Each row is a point on a landscape with many peaks, with its height.
A climber steps from a point to the highest of its 2 nearest points, and stops where none of them is higher. Distance is the straight distance between rows; heights are no part of it.
(526) h=4.33: 93 123 133 122 125 127 53 103 73 81 99 125 104 95 99 118 95 91 102 116
 112 115 109
(780) h=0.96: 97 119 88 134 94 105 78 94 109 110 77 108 81 114 103 119 94 106 129 94
 89 120 117
(1038) h=3.02: 94 97 88 124 113 106 90 63 124 103 95 92 97 98 108 81 109 94 103 83 115
 113 85
(894) h=5.03: 106 86 80 102 79 81 88 79 108 113 86 104 77 111 94 105 89 102 130 108 86
 93 61
(724) h=3.69: 83 116 147 109 122 110 82 116 67 60 107 120 92 104 86 102 115 82 104 115
 133 122 109
(330) h=2.35: 99 110 110 124 114 146 81 106 86 113 87 117 108 129 114 76 105 97 83 84
 111 112 109
(915) h=2.46: 100 69 80 101 75 105 120 87 142 80 87 99 74 62 112 132 90 120 100 94 85
 75 80
(111) h=2.85: 115 74 88 86 84 105 80 72 129 140 94 132 96 107 96 98 109 111 66 120 75
 76 54
(157) h=5.57: 105 105 120 141 96 107 99 96 111 73 107 107 108 106 101 133 77 105 116
 77 87 99 96
(174) h=2.77: 91 114 96 129 106 97 85 54 114 80 102 74 107 68 90 83 107 100 101 77 99
 106 115
(790) h=1.63: 105 105 95 75 94 121 70 93 80 112 81 131 110 128 90 64 87 82 87 89 98 85
 94
(265) h=4.24: 111 81 88 83 91 74 108 119 98 83 118 97 102 81 92 82 93 114 76 113 86 87
 127
(917) h=2.70: 96 112 138 82 117 95 122 93 81 76 128 131 124 93 105 98 96 82 92 103 118
 90 99
(493) h=0.97: 111 103 128 72 99 107 54 140 70 106 98 119 117 117 91 86 88 91 113 97 95
 111 88
(70) h=2.88: 100 88 82 94 72 99 62 90 62 130 83 80 112 112 76 80 111 93 90 121 79 76
 79
(357) h=4.34: 89 74 95 122 119 87 124 99 110 84 96 87 105 118 100 109 115 84 97 107
 123 120 114
(306) h=0.44: 102 102 102 99 93 76 75 82 73 95 95 49 109 88 77 89 106 106 105 87 89 90
 97
(283) h=5.04: 100 98 131 101 102 82 75 109 99 61 133 88 109 62 74 117 92 123 89 95 78
 114 125
(853) h=2.83: 87 111 83 84 108 118 132 120 99 133 98 110 71 146 110 103 91 98 132 95
 112 105 102
(600) h=0.29: 77 119 111 89 103 77 97 99 82 93 90 91 123 83 92 103 124 62 104 83 123
 125 111
(64) h=2.24: 124 69 88 84 75 94 110 102 138 112 83 84 102 76 118 139 95 114 92 103 83
 86 66
(882) h=5.49: 105 98 90 109 89 126 132 107 116 115 84 122 98 109 142 118 95 96 87 90
 112 82 96
(203) h=0.57: 100 80 106 99 74 83 98 125 63 89 103 69 128 78 99 92 104 93 103 126 81
 74 80
(653) h=5.33: 116 103 126 104 115 111 81 91 106 83 127 83 125 53 96 109 93 119 67 93
 83 90 120
(645) h=2.14: 111 123 122 91 121 136 103 137 85 117 76 123 103 135 110 82 108 87 105
 93 113 119 112
(1016) h=2.56: 110 141 79 85 67 95 80 94 78 136 77 76 117 100 84 75 101 94 99 104 82 65
 63
(438) h=1.26: 122 95 110 69 99 99 82 107 87 113 103 119 111 129 94 92 69 101 108 88 92
 88 83
(214) h=5.69: 93 111 121 123 112 119 102 112 85 85 134 104 121 77 113 116 91 113 80
 108 89 95 137
(855) h=4.73: 86 124 83 91 96 83 124 82 121 117 128 76 78 74 98 102 111 125 105 78 96
 110 112
(280) h=0.65: 99 98 108 115 71 104 88 115 73 80 102 99 123 81 108 65 96 96 89 104 87
 79 93
(881) h=1.34: 98 96 78 120 105 114 103 86 127 107 71 115 63 115 115 147 93 99 110 102
 109 105 104
(387) h=6.32: 112 105 108 111 105 122 115 112 99 100 104 120 116 109 122 130 87 106 81
 91 99 86 133
(30) h=4.62: 115 94 96 104 104 121 109 95 97 113 67 138 98 132 124 111 101 82 99 125
 113 90 85
(295) h=4.61: 90 98 120 137 119 90 127 88 114 70 108 95 112 84 105 133 104 90 106 117
 106 111 111
(82) h=5.59: 122 101 73 75 86 95 91 67 120 131 88 70 82 68 96 101 102 125 77 127 77
 68 89
(1004) h=4.54: 87 95 102 93 104 104 48 100 71 85 117 97 90 78 87 79 95 101 90 115 106
 108 116
(101) h=4.60: 118 78 110 101 96 86 83 118 102 70 113 107 110 93 86 117 75 125 82 91 79
 93 126
(949) h=5.20: 81 106 101 108 116 106 120 87 77 101 127 87 107 120 97 80 102 95 98 77
 112 100 119
(204) h=2.59: 121 73 103 126 98 104 85 132 122 107 73 113 102 125 109 119 100 107 98
 124 91 128 89
(624) h=2.68: 101 103 102 109 127 119 99 93 127 99 99 109 96 116 107 81 104 106 81 66
 119 125 117
(545) h=4.18: 73 105 120 111 134 103 131 94 81 84 136 108 89 126 71 118 110 106 95 113
 114 129 129
(32) h=4.04: 102 82 102 112 130 109 148 107 132 86 101 105 67 129 102 120 119 103 87
 98 135 118 110
(286) h=6.12: 113 101 91 98 93 106 90 63 98 118 104 81 104 49 107 93 105 112 98 147 71
 70 87
(860) h=1.75: 97 102 101 104 83 93 106 88 110 96 113 76 78 113 85 112 82 127 120 46 83
 92 105
(870) h=3.45: 89 88 78 106 93 98 105 131 79 108 111 72 118 93 101 51 121 94 82 112 112
 106 105
(1069) h=4.25: 99 99 99 129 117 108 89 89 96 89 93 106 113 84 117 132 96 89 106 141 97
 107 117
(804) h=4.20: 78 102 74 71 95 86 131 87 132 109 111 85 61 86 96 103 105 113 110 68 117
 103 75
(71) h=2.09: 109 97 112 91 96 80 121 78 97 90 140 65 91 93 86 99 87 125 111 69 93 71
 80
(658) h=3.12: 95 121 124 111 122 106 139 91 97 85 131 134 90 101 117 114 91 104 106
 119 117 89 100
(507) h=1.74: 90 76 90 121 101 122 119 108 131 89 80 111 51 126 112 131 101 105 118 87
 120 114 71
(333) h=7.68: 111 113 116 100 79 87 103 90 121 93 93 104 108 83 113 130 89 102 130 70
 86 97 80
(397) h=2.93: 91 90 85 104 91 90 129 111 139 76 108 119 51 78 108 135 84 124 116 101
 98 102 98
(395) h=3.51: 110 83 88 88 99 99 123 127 108 113 97 102 126 123 115 87 99 85 92 108
 115 95 75
(509) h=6.39: 94 127 117 104 90 96 113 89 84 100 126 67 126 62 100 85 119 106 93 86 94
 90 108
(1037) h=3.87: 111 109 99 84 118 92 86 111 98 107 97 121 106 79 114 113 99 98 92 129
 106 112 126
(446) h=3.61: 95 97 105 65 127 93 88 125 78 102 98 114 94 135 80 92 96 92 117 108 104
 121 127
(66) h=3.59: 74 111 81 88 102 90 144 99 140 95 102 120 53 88 104 119 110 108 109 88
 122 123 100
(903) h=2.63: 110 93 95 119 92 99 90 64 118 86 83 65 112 77 90 123 99 108 91 77 82 88
 118
(712) h=2.92: 106 80 94 111 100 101 77 137 96 82 70 114 97 119 93 93 104 99 102 120 90
 126 128
(1030) h=2.18: 110 129 81 89 75 110 79 99 96 144 80 101 109 105 112 94 94 94 104 87 84
 91 92
(96) h=2.10: 117 69 99 107 87 106 106 78 116 117 86 87 128 96 123 139 100 93 86 110
 87 75 78
(568) h=2.45: 92 112 77 90 93 116 105 103 104 136 84 94 91 137 99 79 88 94 127 73 100
 100 86
(702) h=3.71: 112 102 77 90 95 87 116 127 116 109 99 106 115 80 120 75 107 91 93 138
 105 109 88
(644) h=6.07: 98 122 118 102 102 98 117 74 100 102 126 84 122 67 110 126 94 104 116 86
 90 88 101
(316) h=3.96: 104 102 80 85 108 66 109 99 118 95 106 106 92 71 101 92 102 98 100 123
 103 104 110
(281) h=5.76: 98 90 115 112 89 123 53 85 70 105 81 105 131 96 105 118 102 82 85 111 93
 90 95
(116) h=0.36: 86 117 109 104 104 80 88 96 91 103 105 64 114 97 82 86 119 94 121 62 105
 125 101
(1018) h=3.64: 105 110 117 119 128 111 150 107 124 76 125 133 76 108 100 112 111 109 80
 116 120 113 118
(324) h=3.17: 104 68 105 96 102 92 116 136 89 65 70 115 102 137 86 83 104 82 99 114
 106 105 120
(1070) h=0.25: 82 119 92 98 93 69 134 96 104 111 94 80 122 93 105 112 120 74 120 92 111
 112 99
(376) h=0.88: 94 112 95 111 86 96 111 104 85 93 113 123 95 101 108 72 86 100 117 109
 94 85 101
(1029) h=3.46: 101 75 85 105 78 90 67 82 83 108 81 108 87 125 75 77 93 101 104 109 72
 88 85
(263) h=5.14: 111 102 77 94 94 88 103 86 116 123 104 48 82 84 102 106 107 128 89 91 87
 94 99
(456) h=4.70: 110 97 98 93 114 100 85 61 141 114 112 64 81 57 104 98 107 120 98 98 99
 104 74
(527) h=1.99: 121 89 88 80 83 96 99 89 85 134 85 71 129 94 105 121 101 98 86 117 77 59
 82
(95) h=3.97: 98 90 96 95 100 107 83 102 65 91 62 134 107 117 104 94 101 68 97 134 108
 84 106
(392) h=3.76: 104 108 67 71 86 96 116 93 141 121 102 69 69 72 103 81 106 120 89 81 108
 93 49
(461) h=3.66: 87 114 92 95 100 104 81 141 84 104 101 109 98 96 100 49 109 95 88 109
 113 124 124
(834) h=0.51: 96 91 112 83 76 81 82 136 55 92 112 52 110 91 74 86 107 109 97 95 86 89
 105
(901) h=1.94: 100 123 100 73 105 108 97 124 98 109 86 125 115 127 96 57 100 73 107 82
 116 111 92
(219) h=3.21: 97 115 110 73 120 98 133 118 104 111 98 125 75 144 88 96 107 94 118 96
 115 122 119
(384) h=4.36: 110 109 125 111 116 98 96 113 108 76 98 125 95 121 93 120 89 103 112 90
 104 122 110
(719) h=2.21: 110 62 91 126 92 107 95 106 146 102 89 99 76 110 113 109 98 117 97 101
 98 119 65
(337) h=7.25: 106 88 67 102 102 121 105 85 98 133 115 112 96 102 125 93 87 108 80 128
 98 75 103
(580) h=1.31: 96 98 92 113 78 83 105 106 97 87 94 102 91 122 86 81 86 106 129 71 84
 102 106
(69) h=5.11: 81 94 122 108 97 113 38 116 64 95 102 91 106 90 100 108 108 84 106 115
 111 115 102
(660) h=6.70: 103 114 113 120 76 106 81 73 90 92 67 110 128 84 110 108 96 78 107 91 83
 85 91
(605) h=3.23: 123 72 80 72 87 99 101 97 130 122 93 109 106 110 105 86 97 103 79 104 98
 87 52
(960) h=6.56: 106 92 85 107 97 116 112 58 108 105 110 97 106 72 123 105 86 108 96 120
 82 53 115
(585) h=2.40: 104 94 124 86 111 90 112 78 85 80 133 102 118 104 96 100 78 92 107 82
 106 70 81
(229) h=5.85: 75 133 97 84 89 83 120 100 76 101 128 101 108 86 90 68 107 94 91 78 104
 101 125
(368) h=4.01: 80 116 108 75 120 87 69 116 86 103 116 109 91 94 84 79 108 98 101 105
 115 136 127
(325) h=4.71: 70 114 128 118 105 100 126 112 75 99 131 91 121 111 92 108 116 99 101 85
 107 130 121
(854) h=3.42: 114 91 111 86 122 112 103 127 126 100 93 128 63 144 94 112 86 116 123 95
 104 126 103
(698) h=3.39: 109 109 82 86 99 89 95 83 127 109 99 83 91 95 94 55 105 99 97 76 110 105
 71
(431) h=7.22: 102 96 77 112 85 82 90 83 108 119 92 82 93 76 111 111 104 104 124 133 79
 95 83
(584) h=3.79: 73 90 111 101 139 111 94 105 79 78 120 95 100 121 72 115 107 100 73 98
 113 120 155
(964) h=3.34: 100 83 102 77 86 79 125 141 94 86 80 100 134 125 83 74 105 73 101 92 109
 96 89
(329) h=3.31: 95 116 113 110 131 109 119 112 61 84 93 122 84 119 96 97 131 77 104 133
 136 107 120

Where does a climber stop that starts at each point below?
(1070) => (295)
(881) => (316)
(580) => (295)
(600) => (295)

Call two points neighbours if one is among the 2 nearest of the other. Go from one point of each pair to the other, from neighbour to neighbour, staying as high as possible. Name the lowest point that can't be avoided.
(337) and (387) => (882)
(509) and (333) => (644)
(295) and (337) => (1037)
(431) and (337) => (286)
